Points on a hilly landscape, in no order, each with its height.
From any point a ball rolls to the lowest of the 2 points nearest to it. It stops when none of these is lower. Distance is the straight distance between rows; heights are no part of it.
ras: [-26  -4  -5  55  -4  21 -11  31  24   6 -37  -5  36 -56 -44   9 -42  17
  -4  46 -37   7  -9]  (h 1.98)
bofu: [-15  55  10  61  56 -56 -23  10  35  14 -20 -10  29  15 -30  -8 -43  43
  34  51   9  19  53]  (h 5.56)
nisud: [-19   5 -15   1  30 -72  29  45  50  21  21   9  -4  27   3   5 -43 -12
   9  -9 -18 -18   4]  (h 4.02)
zaf: [  8   4   3 -41 -16   4  15 -21  -9 -18  23  19 -38  23  11   5  57   0
 -31 -12  36 -33  -9]  (h 3.98)
valur: [ 21   3  36 -20  41  19  46 -13  40  -8  37  17 -31   6  33 -45  37  -3
  22   8  15 -12   0]  (h 2.79)
Big: [-36  -6  -7  50 -34  45 -30  12 -18   8 -56 -21  36 -57 -36  29 -33  29
 -13  44 -19  22 -13]  (h 1.35)
rerol: [ 13  22 -11 -10 -27  52  27   8 -19 -39  12  39 -25 -60 -59  -3  32   9
 -14   2 -36 -19 -63]  (h 2.99)
mitad: [  3  -3  14 -17  37  16  29 -21  31 -19  23  21 -40  28  15 -34  39  21
  -9  26  60 -15   8]  (h 3.08)
Nibuk: [ 51  39 -49 -25 -53  -1   1   3 -32 -55  24  36 -40  11 -29  18  33  -4
 -24 -23  -2   2 -48]  (h 1.16)
kovin: [-29 -31   3 -42  45 -33  -6 -10  52  10  10 -12 -12  39  47  11 -15 -22
 -20 -21  16 -18  44]  (h 2.35)
ragus: [-40 -54  16  21  40  18  19   1  60  27  25   6  -7  22  42  -1 -39   7
  -9  28  15  -7 -33]  (h 3.61)
pak: [-19 -11   0   4  -3 -23  -9  -8  10  -1  -2  -4  -2  31  13  13   9  33
 -27  23  48  -8  28]  (h 4.46)
Zomo: [-20 -20 -12 -52  44 -55  10   9  48   1  35   4 -21  34  32   9 -28 -46
  -9 -40 -18 -41  34]  (h 2.70)
Zup: [  1  28   0 -27 -10  12  26 -32 -32 -31  11  29 -53   9 -28  -7  73  21
 -33   3  51 -28  -9]  (h 3.80)
Zelo: [ 21  16  16 -23 -25 -22   0  -4 -40  23 -26 -24  42 -13  12 -12   9 -42
  33 -42 -47  23  52]  (h 1.81)
teti: [ 30  30  27 -16  47 -13  45 -22  16  -9  15  14 -16   9   4 -51  57 -10
  33   1  20  -8  50]  (h 3.06)
nuge: [-41 -60  -3  52  23  23   9   9  46  28  -1  -4   7 -17   0   4 -46   5
 -14  51   1   1 -35]  (h 4.01)
pabat: [  4   0  16 -39   3  -4  46  12  26   3  44  13  -7  -7  38 -14   5 -28
  12 -33 -26 -30 -15]  (h 2.25)
Nofa: [ 26  -1 -25   2 -37  13  24  23  16 -26  52  56 -46   4 -13  36   5 -14
 -36   6 -13 -22 -91]  (h 1.31)
Fen: [-11 -18   6 -20 -17  18 -10 -15  -4 -10   6   3 -36  30  22  12  22  23
 -37   7  54 -22  -9]  (h 4.21)
Pir: [ 54 -12 -15 -78 -11  -4 -17 -11  22 -27  42   8 -50  15  38  34  15 -84
  -3 -77 -40  -4 -30]  (h 2.01)
gup: [ 34 -17 -35  10 -56  38 -52   7 -70 -20 -30 -26  18  -9 -13   6   6  10
  -5 -16  -8  37 -21]  (h 2.53)
duv: [ -8 -48 -22  16 -57  32 -40  15 -10   0  -9 -21  30 -12  20  26 -46   4
 -19  -3 -13  19 -54]  (h 3.30)
pulip: [ 26  60  14  -2  38 -12  51  -1  14 -11  19  28 -16 -10 -23 -60  54   3
  38   5  -1 -11  23]  (h 3.23)
gaz: [  1  49 -13  24 -11 -67   7  45   4  -8 -20  11  34 -13 -52   7 -30  32
  11  16 -28 -12  19]  (h 4.92)
siki: [ 43   8 -15 -58 -29  -9   0 -13  -1 -16  26   6 -23  12  24   9  30 -61
   3 -58 -26   3 -21]  (h 1.80)
Rire: [ 27 -54 -55  13 -68  29 -51  18 -38 -19 -32 -14   8  -8   1  22 -27  24
  -5   2 -12  25 -58]  (h 2.92)
mano: [-50  -9  18  53  45 -15 -29   7  37  25 -14 -20  23  10  18  10 -61  27
  13  40   8  14  17]  (h 6.51)
par: [-44 -69   9  20  36  -9  16   9  51  39  14 -13 -10  30  53  13 -55 -10
 -18  -7  13  -6 -27]  (h 3.29)
Goro: [ 15 -25  10  22  61  52  42  -1  59  -7  36  30 -32  -4  -1 -52  -8  -4
   6  63  39 -11 -40]  (h 2.47)
rab: [-14   1  12  61  82 -12  14  18  74  23  24  -6  16   2  -5 -35 -78  -4
  42  40  -8  18   7]  (h 7.10)
Garo: [ 14  -6 -39  -3 -39 -28 -20  44  -7   0 -10  -1  23  11   4  22 -48  -8
   9 -26 -31  10 -26]  (h 4.45)
monad: [-14   3   4  28 -39  49 -33 -25 -84  -5 -46 -14  18 -36 -38   7  25  27
 -27  13  15  27  10]  (h 1.34)
mada: [-11 -56  15 -15 -41  58 -31 -22 -52   2 -15 -30   5 -26  32  12   4   9
 -22  -6   6  17 -33]  (h 2.71)
lekig: [ -8  -7  25  -9 -22  74  12 -47 -83  14 -15   2 -10 -38 -34 -18  68  20
 -11 -10  21   3 -14]  (h 1.33)
muk: [  5 -18 -31   5 -34   3  14  15  19  -5  25  25 -25  14   3  30 -25 -13
 -33   3 -13 -22 -68]  (h 1.63)
Gine: [  6   6  29 -32  38  12  64  -1  45   6  61  19 -32   0  53 -22  28 -32
  27 -27 -29 -26 -23]  (h 2.49)
menum: [-15   5  27  31  68 -15 -19 -10  38  22  10 -28  18  19  21 -39 -48  15
  22  27  39  30  28]  (h 6.22)
libuv: [-24 -14  -3  28 -41  48 -45  -1 -45  -6 -45  -7  25 -43 -41  24  -8  45
 -37  35   4  18 -15]  (h 0.80)
sileg: [-52 -17   6  68  53 -24  -2  25  57  43  -4 -15  28  -7  -5   7 -87   3
  25  28 -25  13   1]  (h 6.76)
vod: [-29   7  29  34   0  -6 -42 -15 -41  39 -42 -48  41 -12  26  35 -32   5
   9  -4 -20  30  51]  (h 0.97)
Koto: [ -20    4   14    9  -24   72   -8  -46 -100   20  -34   -8   10  -32
  -45    3   44   24  -16    9   20   14    4]  (h 1.70)
zerob: [ -6 -24  14  21  24  52  28   1  48  -4  21  22 -18 -27 -11 -30   5  17
   9  54  10 -12 -44]  (h 2.02)
mizu: [ 28  -8  -7  -2 -50  20 -35 -16 -75   3 -32 -32  26   9   5   8  27  -2
   1 -25   3  41   4]  (h 2.27)
rudil: [-18  36 -11  11  36 -77 -11  20  25  18 -16 -12  11  21  -5  12 -33   2
  29   1  -5 -11  71]  (h 4.90)
zivi: [ -3   5 -16  22 -22   1  30  30  20 -11  11  35  13 -24 -40  -6 -15   6
   0  19 -36 -19 -37]  (h 2.44)
rim: [ 17  35  -7   1 -34  -4  29  24  -7 -21  17  36  -5 -30 -33 -10  24   3
   3  -2 -31 -26 -33]  (h 2.69)
lemi: [ 25  56  14 -15  15  14  56 -18 -27 -18  26  27 -19 -29 -43 -43  84   6
  26  -7  -8 -24   1]  (h 3.41)
Lelat: [-13   9 -14  19  41 -64  16  28  60  -1   6  15  -6  40 -15  10 -38  13
   0  28  22 -25  13]  (h 3.75)
bife: [-21  -9  15  24   9  39   3  -6  17  -2  -4  10 -11 -27   4 -16   9  44
  -9  36  21  -3  -1]  (h 1.43)
Mobur: [ -4   2   2  18 -22 -29 -44  12 -40  32 -33 -44  46  -3  26  24 -43 -11
  21 -19 -40  32  42]  (h 1.25)
Fasi: [ -9   6 -34  -8 -11 -57  -4  38   7   4  -3  -4  29  19  -7  23 -55  -9
  12 -24 -27 -16   3]  (h 4.29)
Kar: [-59 -53   2  -8  34 -19 -22  -7  46  30   3 -22  -5  31  58  36 -49   5
 -34  -3  32 -13  20]  (h 2.82)
Vif: [-24  -6  34  23 -13  27 -22 -16 -38  29 -35 -30  37 -31  15   5  14  19
   3   9 -10  28  25]  (h 0.51)
sapog: [  0 -38  -2 -52 -11 -26 -51 -42 -19   0 -17 -34   3  45  14  21  12 -44
 -32 -25  23  -2  67]  (h 2.67)
Fufu: [-32 -37  30 -29  50  -4 -14 -32  18  20 -19 -37   2  22  63  -4   4 -16
   8 -22  21  10  52]  (h 1.85)
luf: [  4  34  11  -5  15  41  31 -29 -43 -18   8  39 -39 -10 -52 -30  84  22
  -6   4  34 -16   1]  (h 3.62)
fabol: [ 29  28 -52   1 -64   1  -4  25 -12 -53  26  40 -45  13 -43  28  18   6
 -38  -1   0 -19 -72]  (h 0.98)
rinep: [ -2  -9  -1 -15 -13   2  21  10  20  -2  24  17  -5  -4  29   5  -7 -19
  -2 -17 -16 -16 -37]  (h 2.00)
zilug: [  6  15  -5  -5  39 -13  39  -1  60 -24  27  47 -47  31   0 -20  15  13
  -9  34  56 -30  -3]  (h 3.31)
Zado: [ 27  17   1  -7 -29  12  -8 -17 -75  23 -37 -18  42 -23  -5  -6  31 -14
  25 -39 -26  33  21]  (h 2.03)
Bopo: [ -5 -35  30 -42   9   2 -20 -47  -1   9  -9 -34  -1  32  45   3  28 -29
 -29 -28  38 -10  53]  (h 2.31)
ral: [ 16   1   6 -29 -32  40  13 -39 -72  -5  -3   5 -17 -22 -13  -6  68  -9
  -7 -27  11   9 -21]  (h 1.77)
gunad: [ 30  25 -35   7 -50 -17 -25  41 -28 -18 -18  -3  28 -11 -29   5 -23   4
  18 -20 -39  24 -10]  (h 4.60)
Vapos: [-24 -23  50   5  48   9 -21 -43  12  30 -21 -42  20   9  56  -1  -7  15
   8   7  45  28  56]  (h 1.40)
Kivor: [ 12 -38  20 -36 -41  66  -2 -25 -56  -2   0 -11  -4 -27  35  -2  37  -9
  -2 -20   2  17 -49]  (h 2.24)
gofu: [-16 -48  14 -12 -33  17 -25  -2 -17  13 -14 -28  17  -2  44  22 -18  16
 -12  -9  12  10 -24]  (h 3.09)
Zakob: [ -1  25 -11  -7  45 -49  23   9  62 -19  12  17 -24  59 -10 -11  -3   4
  -4  26  39 -29  39]  (h 3.53)
Fud: [-11  22   8   9  25 -52 -13  -2   9  -2 -22 -10  13  28 -10   9 -19  17
   1  10  21  -4  63]  (h 4.69)
Zud: [ 63  15 -11 -47 -42   4   6  -9 -45 -16  15 -10  -4 -10   8  -6  53 -41
  18 -66 -26  13 -10]  (h 1.60)
tugak: [-10  45  -4  51  40 -50   9  38  38   4 -16   4  35  -9 -48 -11 -38  27
  27  36 -22 -13  28]  (h 5.19)
suz: [ 20  10 -18 -17 -16 -54 -43  11 -38  18 -39 -50  42  14   1   6 -29 -43
  35 -46 -49  41  64]  (h 1.54)
zis: [ 21 -21  -6 -76   9  -6  16  -8  31  -7  56  14 -60  26  65  24   3 -79
 -13 -63 -39 -25 -13]  (h 2.22)
vade: [ 47  53 -25 -38 -41 -18  14  -5 -42 -35  11  34 -24  12 -40   7  62 -19
  -8 -33   1 -10  -8]  (h 1.32)
ris: [-11  -1 -14  40  -5  18  15  42  21  -9 -11  21  29 -58 -61  -5 -21  14
  -1  45 -32 -10 -19]  (h 2.46)
Kidu: [ -2  48  28  60  71 -25 -30  -4  34  11  -9 -17  22  16 -11 -28 -40  24
  30  60  28  42  51]  (h 5.86)
nove: [ 20  53 -27  18 -43 -51 -14  51 -30  -9 -29  -2  34 -13 -47   2 -26  17
  31  -7 -46   0  19]  (h 4.75)
zepa: [ 74  40 -28 -33 -49  -2   2 -14 -58 -17  -1   6  -2   4 -34 -16  59 -41
  12 -51 -15  14  -5]  (h 1.45)
ton: [-27 -12  44  18  27  28 -12 -24   7  17 -14 -13  16 -10  24 -18  12  32
  15  23  26  15  22]  (h 0.87)

Where does a ball stop that starts at each point below?
ris -> libuv
mizu -> Vif
zepa -> fabol
pabat -> fabol
sapog -> ton
Bopo -> ton
Goro -> ton
gofu -> lekig

Call two points neighbours if one is among the 2 nearest of the other. Go from one point of each pair to the other, from neighbour to neighbour, staying as low as possible. Name the highest point that can't be avoided.
zivi / ton -> duv
lekig / libuv -> Koto
zivi / libuv -> ris
